Points on a hilly landscape, in no order, each with its height.
From any point a ball rolls to the lowest of the 3 points nearest to it. It stops when none of these is lower. Distance is the straight distance between rows; heights are no part of it.
(453) height 320: [ 32 -26  31  42  -9 -28 -48   1]
(122) height 90: [-41 -27  38  66  -3  -7 -21  47]
(678) height 353: [ -2 -74  -6   5 -14  67 -19 -11]
(156) height 303: [-34 -10   2  14 -36  20  13   4]
(403) height 332: [-61   2 -17  -8  -7  54  47  22]
(143) height 113: [ 44  13  16  19 -30 -51 -38 -23]
(166) height 235: [ 36 -18  16  24 -32 -26 -43 -21]
(66) height 593: [-11 -33 -14   1 -25  44   2 -11]
(163) height 170: [ -1   1  38  52   0 -38 -22  36]
(791) height 243: [-46 -66  39  64 -19  25 -30  33]
(34) height 403: [-73 -20 -26 -28  46  66  55  32]
(320) height 218: [-63 -48  35  63 -19  20 -12  50]
(696) height 71: [-35 -70  -7   7 -12  74   3   8]
(520) height 347: [-24 -35 -25 -62  81  44  21  -8]
(363) height 471: [ 19  67  10   4 -41 -62   4 -12]
(766) height 494: [  1  25  32  45  -5 -53 -13  30]
(919) height 444: [-21 -81 -23 -41  76  70  -6 -10]
(596) height 650: [ 13 -46  -7   2 -28  36 -21 -29]
(883) height 66: [ 61  20  14  17 -24 -61 -44 -27]
(279) height 457: [  5 -69 -28 -56  71  59  -6 -26]
(371) height 120: [ 58   3  29  31  -9 -62 -48  -6]
(148) height 103: [-51 -66  -5 -68 116  12 -20  -8]
(598) height 382: [-53 -42 -24 -44  73  65  31  14]
(299) height 108: [ 11  92  20  19 -20 -88  10  14]
(699) height 408: [ -6  12 -43 -63  36  34  37 -23]
(153) height 291: [-37 -55 -21 -64  96  42   7  -1]
(239) height 196: [ 46  22  -4  -4 -48 -32 -18 -40]
(558) height 181: [ 94  31  28  19  12 -78 -51  -5]
(677) height 585: [-18  18  22  38 -23 -30  -8  24]
(607) height 102: [-25 -52  13  30 -28  37 -18   6]
(449) height 395: [ 31  79  25  24   7 -85  -1  26]
(803) height 496: [ 39  56  18  16 -18 -82 -15  -4]
(179) height 269: [-70 -31  21  45 -29  29   6  35]
(575) height 512: [ 21  15 -40 -50  -4  28  27 -38]
(902) height 555: [ 21 -16 -42 -61  35  39  14 -40]
(430) height 338: [ -9 -82  13  38 -27  47 -41  -1]
(162) height 323: [-49 -21  10  27 -30  31  14  17]
(879) height 619: [ 14 -28 -20 -28 -11  44   1 -33]
(645) height 399: [-57 -47 -21 -12  17  82  34  18]
(380) height 473: [ 20 -14 -10  -4 -40  11 -14 -34]
(94) height 321: [-32  23 -24 -21 -24  27  48  -5]
(462) height 446: [ 29  54 -22 -23 -52 -31   9 -46]
(739) height 430: [  3 -19 -39 -72  62  33  20 -26]
(340) height 393: [-51 -26 -26 -35  42  68  37  12]
(444) height 344: [-42  -9  45  59  -7 -19 -11  56]
(113) height 95: [ 63  95  22  27  47 -57  11  72]
(350) height 711: [ 57  63  27  35  50 -53  -5  66]
(415) height 142: [ 32  30   4  -2 -50 -38 -11 -32]
(601) height 548: [-33   3  35  57 -12 -28  -4  43]
(28) height 748: [  3  29  38  51  33 -49  -8  68]
(748) height 151: [-12 -31  38  58  -4 -18 -32  31]
(253) height 342: [-19  52 -32 -37 -25  19  51 -16]
(448) height 589: [ 10  63  27  36   4 -71   0  39]
(282) height 237: [ 11  21 -10  -9 -45  -7   5 -24]
(420) height 343: [  8 -40 -31 -71  75  31   1 -33]
(24) height 268: [ 98  55  23  21  32 -73 -28  20]
(826) height 249: [ 14   9  12  21 -42 -26 -17 -15]
(568) height 410: [-28 -31 -22 -16   5  64  27  -3]
(576) height 240: [-17 -24   8  23 -37  16 -10   0]
(584) height 612: [ 37  -2 -38 -45 -19  25   5 -51]
(50) height 409: [ 37  15  35  43  19 -54 -30  31]
(301) height 369: [-18 -58 -24 -54  81  58   4  -9]
(213) height 631: [ 29  40 -48 -75   4  14  32 -48]
(325) height 421: [  5  57 -22 -23 -49 -15  29 -29]
(142) height 289: [-12   6  -5   5 -43   4   7 -10]
(556) height 402: [ 92  66  19  24  45 -59 -19  49]
(820) height 566: [ -2 -15 -26 -24 -16  39  17 -25]
(895) height 363: [ 37   2 -18 -16 -43   5 -11 -48]
(343) height 148: [ 28  41  31  35   3 -66 -18  20]
(744) height 513: [ 56  38 -33 -45 -46 -16   4 -72]
(181) height 379: [  0  39 -34 -38 -29  13  39 -32]
(545) height 493: [  4 -39 -30 -35  16  59   8 -25]
(77) height 252: [-14 -50 -13 -77 104  14 -14 -27]
(735) height 346: [-54  18 -32 -41  30  44  67  13]
(475) height 294: [ 12 -42  30  48 -15 -15 -46   7]
(804) height 449: [ -5  76  -5  -5 -54 -45  27 -11]
(767) height 481: [-19  66  13  17 -39 -50  22  10]
(707) height 308: [-29  10  -8   8 -37  10  19  -1]
(414) height 476: [-19  11  38  50  -3 -38 -12  44]
(655) height 364: [  2 -15  25  44 -23 -24 -36   3]
(695) height 352: [-27   5 -31 -42  24  48  45  -6]
(205) height 510: [-13  39  10  22 -37 -35   8   3]

For each start below, name the point where the ball stops.
(179) | (122)
(162) | (607)
(655) | (122)
(601) | (122)
(453) | (883)
(205) | (883)
(475) | (122)

Write out the way that a ball takes from each point below.
(156) | (576), (607)
(24) | (558), (883)
(239) | (143), (883)
